Each row is a point on a landscape with many valleys, with its height.
From any point a ball rolls to the lowest of the 4 points nearest to it. It stops when none of these is lower. Distance is the straight distance between rows; heights are no part of it.
Toruz h=527: [ 89 158 180 130 175 116  99 152 153]
Rami h=103: [119 190 113 106 125 173 136 112  80]
Tuke h=500: [ 78 143 174 130 185 103  81 155 166]
dod h=521: [108 147 178 146 166 110 103 153 166]
dop h=488: [139 170 149 128 107 152 131 147  84]
vepa h=433: [152  85 104 125 102 118 134 132 128]
perir h=58: [160 138 145 114  79 122 125 176  52]
gal h=364: [138 112  71  91 108 126 142 104  92]
mege h=345: [132 132 105 113 118 146 132 115 110]
Zupe h=636: [141 140 181 157 119 128 122 169 127]
Daba h=526: [120 200 169 124 134 156 125 150  89]
Minaf h=373: [111 110 103 140 142 132 138  83 168]
kag h=13: [164 145 156 122  76 120 127 184  42]
zale h=274: [142  90 195 179 127  94 115 178 173]
dobug h=406: [144  86  75 106 113 122 137 109 119]
niv h=399: [132 183 183 134 119 143 121 162  96]
rezub h=459: [139 102 106 135 118 132 135 113 141]
Nukup h=641: [120 154 195 156 144 107 109 175 135]
lukav h=562: [101 177 174 130 160 132 109 154 129]
Muro h=420: [157  82  73  86 112 105 142 124 102]
paba h=430: [153 129 120 111  93 132 131 147  82]
Bikat h=149: [148  95 171 172 119 105 124 163 166]
bepi h=553: [ 89 165 195 136 168 113  93 169 137]
vodo h=474: [ 87 147  98 127 168 146 143  65 162]
nuse h=426: [144 125 126 126 101 139 130 138 106]
bere h=234: [148  75 135 161 122 111 121 134 175]
vata h=267: [103  89  89 145 154 126 144  69 188]
Kitub h=419: [106 157 131 125 157 144 125 110 142]
zum h=462: [159 114 172 153  81 119 123 174 101]
panez h=263: [169 111 160 134  75 110 126 186  75]
gipag h=111: [150 159 165 134  88 136 129 175  64]
Roda h=65: [103 165  71  86 124 167 154  73  83]
riku h=407: [110 135 109 132 144 150 136  91 149]
vumu h=514: [117 187 153 123 138 150 122 137 107]
numid h=394: [120 107 114 150 144 131 134 100 171]
ruzir h=318: [141 115 172 166 130 111 119 162 165]
pup h=496: [118 103 179 167 159  94 106 160 189]
madol h=429: [164 109 106 100  90 114 126 151  82]
Ritug h=236: [128  48  80 146 120 112 142  79 186]
mifi h=316: [131 138  99 104 111 154 137 110  98]
vupud h=417: [129  94  68 104 118 126 144  85 130]
fero h=120: [136  69 107 153 128 119 134 105 181]
Fafe h=405: [106 112  80 124 134 139 145  69 149]
Sareg h=357: [123 103 145 158 148 115 119 130 188]
gaf h=414: [109 117 160 154 169 108 108 138 189]
mopi h=389: [144 107  91 108 108 131 138 117 114]
numon h=284: [105 179  93 100 136 169 142  74 100]
kofa h=418: [152  69  87 113 107 110 132 120 134]
Kupak h=446: [111 152 153 137 157 131 115 128 153]
vode h=335: [107 150  70  97 129 156 152  69  99]
mamos h=327: [165 119  82  70 111 111 140 140  67]
Mozot h=453: [ 79 126 101 135 175 131 144  66 190]
Gese h=507: [ 88 123 130 143 185 121 116 101 198]
Boz h=547: [106 180 155 126 155 145 118 128 124]
nal h=435: [148  56  87 127 110 108 134 112 158]
bek h=480: [116 138 163 145 157 121 111 143 162]
sise h=490: [143 166 125 105 100 157 134 142  62]
Kitaf h=432: [156 141 110  91  92 128 134 150  62]
fopim h=402: [121 154 126 127 132 150 130 115 124]
panut h=510: [144 112 170 168 108 117 121 171 135]
tonug h=416: [123 126 139 152 145 128 124 125 165]
Fike h=503: [134 130 147 147 127 132 125 139 142]
tifu h=463: [ 87 128 163 141 182  98  92 147 188]
vuti h=275: [138 140  91  94 106 153 133 115  83]
zepu h=603: [107 182 193 135 157 123 106 175 117]
guzu h=596: [106 129 195 150 166  93  94 174 171]
nuna h=146: [154 126  63  58 113 117 148 114  69]
bage h=448: [142 159 144 128 114 152 131 140  97]
tifus h=112: [135 141  64  72 114 143 146  99  67]
nek h=380: [163 100  53  60 133  84 159 115  83]
lufal h=445: [128 160 140 136 128 149 129 131 122]
ref h=428: [138  65  65 109 117 110 145  94 143]
Zup h=423: [148 105 141 151 107 123 128 143 139]
sosek h=564: [157  97 169 167  94 107 121 172 128]
mas h=583: [ 62 122 110 135 204 110 122  70 210]
tedi h=392: [115 167 120 116 144 161 131 102 124]
piz h=515: [130 137 172 153 138 124 117 150 147]
sel h=412: [120 135  84 102 126 149 146  79 115]
fogig h=221: [104 177  84  93 127 175 145  83  79]
vem h=563: [149 125 171 155  98 122 125 168 111]
famab h=306: [152  85 144 161 105 113 124 150 157]
vobig h=180: [144 180 175 135  92 143 127 172  57]
vetol h=205: [148  59 120 163 119 113 128 123 184]
Dem h=128: [161 136 145 128  84 126 129 171  69]
Fonit h=355: [123 135  55  68 114 139 156  80  78]
minik h=481: [ 82 151 141 129 188 126 109 114 166]
pavek h=351: [110 166 100 115 137 157 142  83 120]
luga h=408: [135 104  79 104 111 131 141  99 120]
Pipob h=427: [105 132  95 126 145 147 143  78 145]
mudes h=548: [161 103 144 139  89 115 131 162 112]
Vakup h=7: [126  72  93 140 126 123 140  89 181]
Biti h=307: [149 136 144 131  95 132 127 159  98]
Vuget h=282: [140  91 157 167 137 106 119 147 182]
gukes h=470: [ 93 144 155 133 177 112 105 126 167]

Two balls start at each pair of points below. Name the first point that both come to, or write -.
paba and lufal => -
Daba and sise => kag
mege and Kitaf => tifus
Mozot and tifu => Vakup
Tuke and Kupak => Sareg
sel and nuse => -

For each start below, name the point where the ball stops.
bepi => Vakup
Fike => Vakup
Nukup => Bikat
fopim => tifus
pup => Bikat
lukav => Vakup
zum => kag
minik => Roda
Boz => Roda
vetol => Vakup

Call two points neighbours if one is among the 4 nearest of the other. Go from one point of each pair to the other, from neighbour to neighbour, staying as low as possible. Name the highest point that can't be avoided.
Rami and Roda => fogig
Rami and tifus => Fonit
Vakup and Bikat => Vuget
kag and Bikat => nuse
